A landscape with many valleys, sampled at points; each row gives a point and its height.
A ball rolls from a point to whichever of its 2 nearest points has the largest drop for the distance, and stops where none of them is lower. Distance is the straight distance between rows; heights are no part of it.
q427: [ 40   5   3  -5 -26  35  -3  -3  -1 -10  16 -16  77  16  -1  -4 -22 -19
   9  37  13]  (h 558)
q760: [-51 -42 -31   2 -34 -17 -53  26 -45  10  -7  -9 -22 -20 -13   4  11  41
  13  18 -44]  (h 534)
q283: [ -5   2  23 -31 -27   8  19  41  50  -8 -10  33 -29 -12 -19  19  15   5
 -45 -17  -3]  (h 735)
q994: [ 25  15  22  -6 -14 -17  26  35   2  -3  15 -11 -12 -34 -10   1 -11 -30
  24  21   3]  (h 333)
q610: [-22 -10  -3   4  29  -8  -5   2 -57  52 -20  17  23  45  21 -29 -20 -13
  30 -19   2]  (h 407)
q233: [-12 -30 -35   7 -57   3 -39  56 -38  -8 -12 -26   6 -25 -23  -9   8  54
  12  37 -29]  (h 449)
q705: [ 31  23   6   9  34  41  -3 -18  11 -10  -5  19  19  46  11   7   2   2
 -12 -10  17]  (h 611)
q996: [ 27 -24  -5   6  13  44   5  -3  -5  19  -1  18  34   8  24 -25 -15   1
  18  -5   1]  (h 416)
q314: [-76 -14  -2   6 -10 -23  28  -7 -46  22 -28  -6   2  14  12  18  -9  18
  -9 -27  32]  (h 439)
q554: [ 20  19  20 -22   9  12   0  23  58 -19  21  46 -36   5 -20  14  13 -16
 -39 -26  -4]  (h 712)
q546: [-36  41   6  13   0 -47  31 -24 -22   7 -17 -30  -8 -12  17  40  22  -1
  -2 -10  40]  (h 660)
q818: [ 25  40  32 -55  31  24  10   3  40 -36  58 -21 -14  -7 -40 -39   1  -8
 -12   9   2]  (h 698)
q150: [-28  14   4  25  -5  26  29 -19  11 -30 -17  -5  37  39   5  25   1  29
 -67 -25  29]  (h 651)
q605: [-28 -45   0   8 -59   9 -22  23  20 -26 -14  17  22  -4 -25   9   5  25
 -32  15 -16]  (h 606)
q280: [ 23   6 -13 -38  -7  73   7  -2  45 -16   5  16  45  14   9  -1  -5  21
 -40 -20   8]  (h 665)
q440: [-38 -27 -21  21   8 -16 -43 -46 -11   5 -19  -6  -5  15   6 -21  19  27
 -10   5 -37]  (h 686)
q8: [ 16  13 -13 -49 -25  52  -1 -15  51 -26  10 -11  38  -2 -10 -18   0  27
 -48  16  -9]  (h 685)
q595: [-21  13 -11  -4 -42 -46  16  42 -29  13 -42 -23 -42 -15  -9   8   7  21
  11  10  11]  (h 732)
q325: [ -9 -22 -46   2 -22  -2 -26  60 -59  17  -2 -36   3 -29 -16 -29  -8  41
  35  42 -45]  (h 366)
q272: [ 19 -21   6  14  16  21   9   7  31  12  11  49 -12 -25  26   8 -19 -19
  19 -43  15]  (h 820)
q97: [ -3   6   6  -8 -11   5  43  32 -28  29 -31  -5  15 -12  20  -4  -3   8
  14   7  17]  (h 533)
q61: [ 28  58  21 -41  38  36  13   9  15 -21  44   3 -12  34 -27 -13  19 -14
 -10  -4  14]  (h 670)
q533: [ 15  29   5 -10 -10   4  56  12  22  -7 -18 -22 -18 -54  14  30  22  23
 -13   5  31]  (h 689)
q842: [-46 -13  -4  19 -28 -18  17 -18 -16   0  -6  -4  32  -7  13  38 -19  -3
   0 -17  42]  (h 530)
q809: [  7 -31  12 -11 -25   2  24  48  29  -7  -7  17 -39 -55  -7  -8  -7  11
   3   3  -6]  (h 799)
q63: [ 34  16  29 -12  29  12  16  14  -6  15   2  -9  -7  23  -2 -43  -6 -13
   4  19 -11]  (h 555)
q597: [ 38  17  16   9  58  25  40  -8 -22  28   9 -14  14  -7  39 -31 -22 -14
  39 -14  24]  (h 837)
q165: [-13 -20  -9  19 -40   6 -10 -17  28 -22 -15   5  34 -15  -1  20   1  16
 -32   5   4]  (h 653)
q101: [  7  -9  29 -29 -29  22  35  61  31   4   5  30 -15 -24  -6  17  -6 -12
  -8 -14  14]  (h 763)
q399: [ 11  30  11  30   9   2  -7 -31  -6 -12   5  -7  38  38   3  18   6  -8
  -7   4  26]  (h 568)
q82: [-74 -37 -27  -7  -8 -20  -1  10 -65  31 -23 -11   1   1  12   5   4  38
   3  -5   6]  (h 338)
q750: [ 22  12   7   4   1  42  20   1 -22  13 -11  -9  71  38  25  -2 -14  -5
  11   2  26]  (h 498)
q120: [ 59  22  18  12  72  40  13  -5  -9  -4  26  14  -3  17  16 -13 -19 -22
  43 -13  24]  (h 870)
q86: [-19  -4  19   0   2  15 -18   2  13  -5 -23  24   6  62 -20 -17  16  24
 -54  -7 -15]  (h 741)
q215: [ -1  18   8  12  20 -42   4 -21  29   5 -11  -7 -79 -31   6  -3  18 -11
   0  -9 -28]  (h 654)
q545: [ 25   0   0   9  25 -35 -10 -30  -1   2  21 -33 -34 -33   2 -28 -25 -33
  45  15 -29]  (h 519)
q905: [ 23  27   5  17  17 -40  -6 -39  17 -15  14 -45 -59 -42  -7   1   4 -24
  24  10 -32]  (h 591)
q105: [ -4 -31  -7  -8 -62  -1 -15  53   1 -13 -19  -3 -14 -23 -29  -8   7  27
  -4  30 -26]  (h 532)
q772: [-35 -26  -6  -5 -38 -21   6  51 -25  26 -27  21 -27 -21  -4   3   0  16
  19  -3   4]  (h 675)
q249: [ -7  15  10  11  33 -10  -3  -9 -31  36   1  22   1  34  24   4 -21 -30
  36 -32  23]  (h 298)
q808: [-15 -23 -50 -12 -59 -36  -6   1 -25   0 -11 -36  -1 -45  -4  30 -20  17
  34  10  21]  (h 281)
q575: [  1 -63 -13  -1 -11   0  -4  26  11   1   4  13 -46 -79  -2 -19 -18  19
  35  -2 -20]  (h 841)
q310: [-86 -55  -4  17 -20  -1 -17  18 -41  16  -6  23   9   9  -3  -1   3  35
 -13 -14 -10]  (h 448)
q930: [ -2 -36  -9  12  18  24 -41 -13  28  -2 -12  22 -17   6  -1 -37  33  36
 -35   7 -60]  (h 684)
q433: [ 26  10  29 -49  -6  17  12  24  34 -23  30 -20 -12  -7 -34 -32 -12 -10
 -13  28 -15]  (h 726)
q886: [ 22  20  31  -9  26  39  25  51  11   8  11  35 -13  34  14  26   5 -29
  15 -53  27]  (h 471)
q847: [-22 -48 -37  -8  23 -12 -39 -32 -51  36   7  -7  24   5  20 -24  -8   4
  31  11 -31]  (h 564)
q571: [-14 -36 -23   1   9  -6  -6 -28  15  27   3  39  -5 -26  32  22 -16  -9
  16 -46  16]  (h 846)
q944: [  6 -16 -18  -7  35  10  32 -12 -38  48  -7  -6  21 -23  46 -28 -26 -10
  48 -14  14]  (h 800)
q498: [ -6  47  28 -22  -4  33  -5  25   1 -36  31   9  26  80 -40  27  13 -18
 -24 -13  30]  (h 607)
q224: [-14  20  35 -14  -2  20   5  36  16 -10   0  32  -1  62 -18  31   8  -9
 -36 -34  17]  (h 570)
q739: [  9   0   0  19 -49 -29 -39 -12   3 -29   3 -33  22   8 -29   0 -11 -23
   4  46 -35]  (h 666)
q909: [-31   1  11  23 -13 -17 -10 -20  16 -19 -31  -4  -6  35 -16   2  19  23
 -57   6 -17]  (h 767)
q16: [ 10 -41  -7  14  29  16 -36 -12  -2   9  -1   0 -14  -7   3 -62  11  22
  10  23 -64]  (h 630)
q147: [ 42 -18  12  -4  18  27  -1  -6  16  -4  14  -3  11   1   1 -44 -17  -6
   6  21 -15]  (h 495)
q196: [ 28   0  -1  10  -8 -16   1 -11  20  -5  22 -10  -5 -41   8   2 -19 -24
  29  14  -2]  (h 430)
q599: [-40 -56 -31 -19 -23 -19 -30  52 -46  31   4  13 -23 -34  -4  -7  -9  15
  38   7 -24]  (h 604)
q451: [-21 -63 -49 -11  -9  -2 -16  -6   5   9   5   8 -37 -79  19   6   3  34
  26 -10 -17]  (h 874)
q858: [ 11   9 -11  -2  16  61  -1 -14  25 -28 -11  17  45  47  14  19  -6  26
 -48 -28  19]  (h 642)
q78: [ -9   4 -32 -15   7 -24  26   1 -53  44 -11 -28  27 -19  26  -3 -29 -15
  50  14  15]  (h 762)
q140: [ 32 -25  28 -21   8  44  29  45  33   4  15  36  -7 -18   5  -3 -21 -17
   9 -28   8]  (h 791)
q375: [ 20   3   7 -34 -29   5   1  21  24 -23 -10 -34 -28  -6 -30 -29   5  14
 -21  43 -45]  (h 758)
q328: [ 13  52  18  12  25 -16  14 -26  20  -9  -2 -12 -17   1  -1  18  43  -6
 -23   0   6]  (h 760)
q492: [-19  19   9  18 -18 -22  21 -12  11  -5  -2   1   5 -27  11  48  14  -6
  -6 -19  36]  (h 597)
q843: [-28  -7 -30  37  31  -2 -15 -61  12  -9 -14  30   7  13  26  18 -12  22
 -37 -53  21]  (h 621)
q274: [ 14   9  35   5  27 -38  11  14  14   7  12   7 -68 -16  -5 -22   1 -32
  15  -5 -19]  (h 673)
q727: [  1  19  27 -10   8  29  35  31  15  11 -17  17  -1  23  16  22  14  -3
 -17 -37  23]  (h 524)
q319: [ 22  35  12 -32  26  34 -17   5  37 -23  27  36 -18  45 -28   2   6  -9
 -30  -8   2]  (h 692)
q561: [-29 -35 -12  14  31   8 -32 -26 -38  38  -9  25  21  40  20 -26  -7  14
  12 -18  -6]  (h 488)
q567: [-10 -17 -13  25  21  22 -13 -19  22  -1 -26  43  10  19  18   5   7  31
 -40 -46  -2]  (h 585)
q966: [  5 -18 -24  -7  18 -35 -10 -51  12  16  23   7 -27 -37  27  29 -16 -35
  30 -25  12]  (h 871)
q264: [-25  11 -17 -14  12 -41  20 -29 -39  36  -8 -21   3 -11  32  27  -8 -16
  29  -8  32]  (h 721)
q516: [-41 -23 -40  24  26 -22 -27 -80  -2   2 -16  -1   0   5  23   4   7  30
 -23 -25  -7]  (h 657)
q871: [ 27   3  -4   3 -26   5 -17 -12  -9  -9  -5 -32  49  19  -7 -27  -8  -8
   2  55 -23]  (h 610)
q936: [ 33   4 -11   5 -15   7  -8 -25  58 -29   6   2  11 -33   0  14   7   1
 -29  12  -8]  (h 688)
q704: [ 25  63  19 -24  18  26  22   2  -9 -28  32 -10  27  46 -33  21  46 -19
  -7  -5  34]  (h 640)
q292: [ 19  28  20  22  39  14   2  17 -17   7  20  34  -4  43   9  29   4 -36
  35 -36  35]  (h 401)
q622: [ 20  -1  29  -2  26 -24   8  22  -6  11  -4 -11 -39   1 -14 -50 -13 -23
  16  21 -37]  (h 616)
q174: [-52 -41  -5  25  -6  23 -13  -2  -9   5 -18  27  28  14  11   2   6  36
 -25 -29  -1]  (h 529)
q403: [ 42 -31  -4  18  18   7 -38 -29   9  -4  17  -1   0   2  -2 -59 -21 -10
  22  25 -43]  (h 562)
q488: [-29  25  25  28 -19 -34  -4 -13  20 -37  -2  -9  -7  30 -31  29  20  -5
 -56   4   5]  (h 793)
q494: [-19  22  45   1 -36 -33  -6  27   7 -17  -4   0 -15  36 -39  16  15 -20
 -34  19 -12]  (h 816)
q856: [ -3  10   3  17  -7 -51 -32 -23 -12  -2  34   0   5   2 -12  26 -15 -55
  32   4  11]  (h 748)
q432: [ 49  49  12  15  38  -5  -7 -29  -9 -29  38  -5   2  32 -29   1  34 -36
  16  26  13]  (h 828)
q334: [ 22  19   2  14  16 -28  -6 -18 -27  13  43   3  20  -7   6  15 -16 -59
  55   0  29]  (h 786)
q169: [-30  13  11   1   6 -24  22  18 -50  44 -35  -2   8  29  11 -15  -4  -6
  12   0   3]  (h 499)
q354: [ 11  39   7  -8  -1  -2  31 -14  29 -16 -27 -29 -15 -19   6  17  39  21
 -39  16   6]  (h 727)
q108: [-10  -6 -17  11   4 -25 -24 -37 -26  20 -10 -19  12  16  12 -25  -6  -5
  19  19 -23]  (h 628)
q862: [ 57  28  10  21  57   4 -12 -32  -7  -7  32   0  -7  18   3 -28 -12 -27
  33  24   7]  (h 857)
q778: [  8  14  20  -8  -2 -10  54  52 -16  23 -13  -2 -23 -38  11   3 -11 -10
  31   0  26]  (h 447)
q300: [-11 -26 -57 -10 -15 -24 -21  10 -55  21  -5 -43   1 -29 -10 -16 -16  12
  47  30 -37]  (h 266)
q667: [-15  36  17  28  -9   8  27 -21  -5 -28   6 -21  49  26  -3  40  15   1
 -37  -5  44]  (h 613)
q109: [-31 -46 -27   5 -69 -14 -12  17   2 -12  -9  10  17 -47  -2  32 -12  18
  13   1  14]  (h 411)
q289: [ 38  20 -14 -26   9  32   4 -35  68 -41  14 -11   5 -27   0  -9   8  17
 -55  10 -15]  (h 704)
q757: [ -1   9  22 -23 -33 -12 -12  26   9 -10 -17 -17 -11  35 -37 -19  15   1
 -31  43 -37]  (h 787)
q800: [  6  52  19  33  24 -43 -19 -34  -3 -25  14  -6 -21  32 -26  18  41 -26
  -8   9   6]  (h 796)
q495: [  8   7   1  30 -22 -39 -45 -37  19 -24  20  -8   5   4 -15  15  -5 -30
   6  19  -8]  (h 710)
q25: [ 11  18  -2   6 -12   7  47  -2  17   2   0   0  10 -57  32  43   6  -3
  12 -16  40]  (h 646)
q857: [ -4  -4  -1 -20   9  24  -8  -1  40  -2 -26  24 -18  24  -8 -21  29  35
 -64  -5 -34]  (h 717)
q537: [ 11 -21 -65 -22 -22 -34   1   0 -43  10   2 -53  -3 -54   2   3 -37  -1
  59  25  -2]  (h 136)

Where does a ball stop that starts at each point below?
q488 => q147
q704 => q249
q856 => q996
q451 => q537
q936 => q537
q772 => q537

Call two points neighbours if one is among the 2 nearest of the other. Go from one point of each pair to the other, from neighbour to neighbour, staying as low as possible. Name the highest point that can't be avoided.
q537 and q399 => q289
q492 and q147 => q440
q492 and q537 => q595
q147 and q61 => q274
q994 and q249 => q97
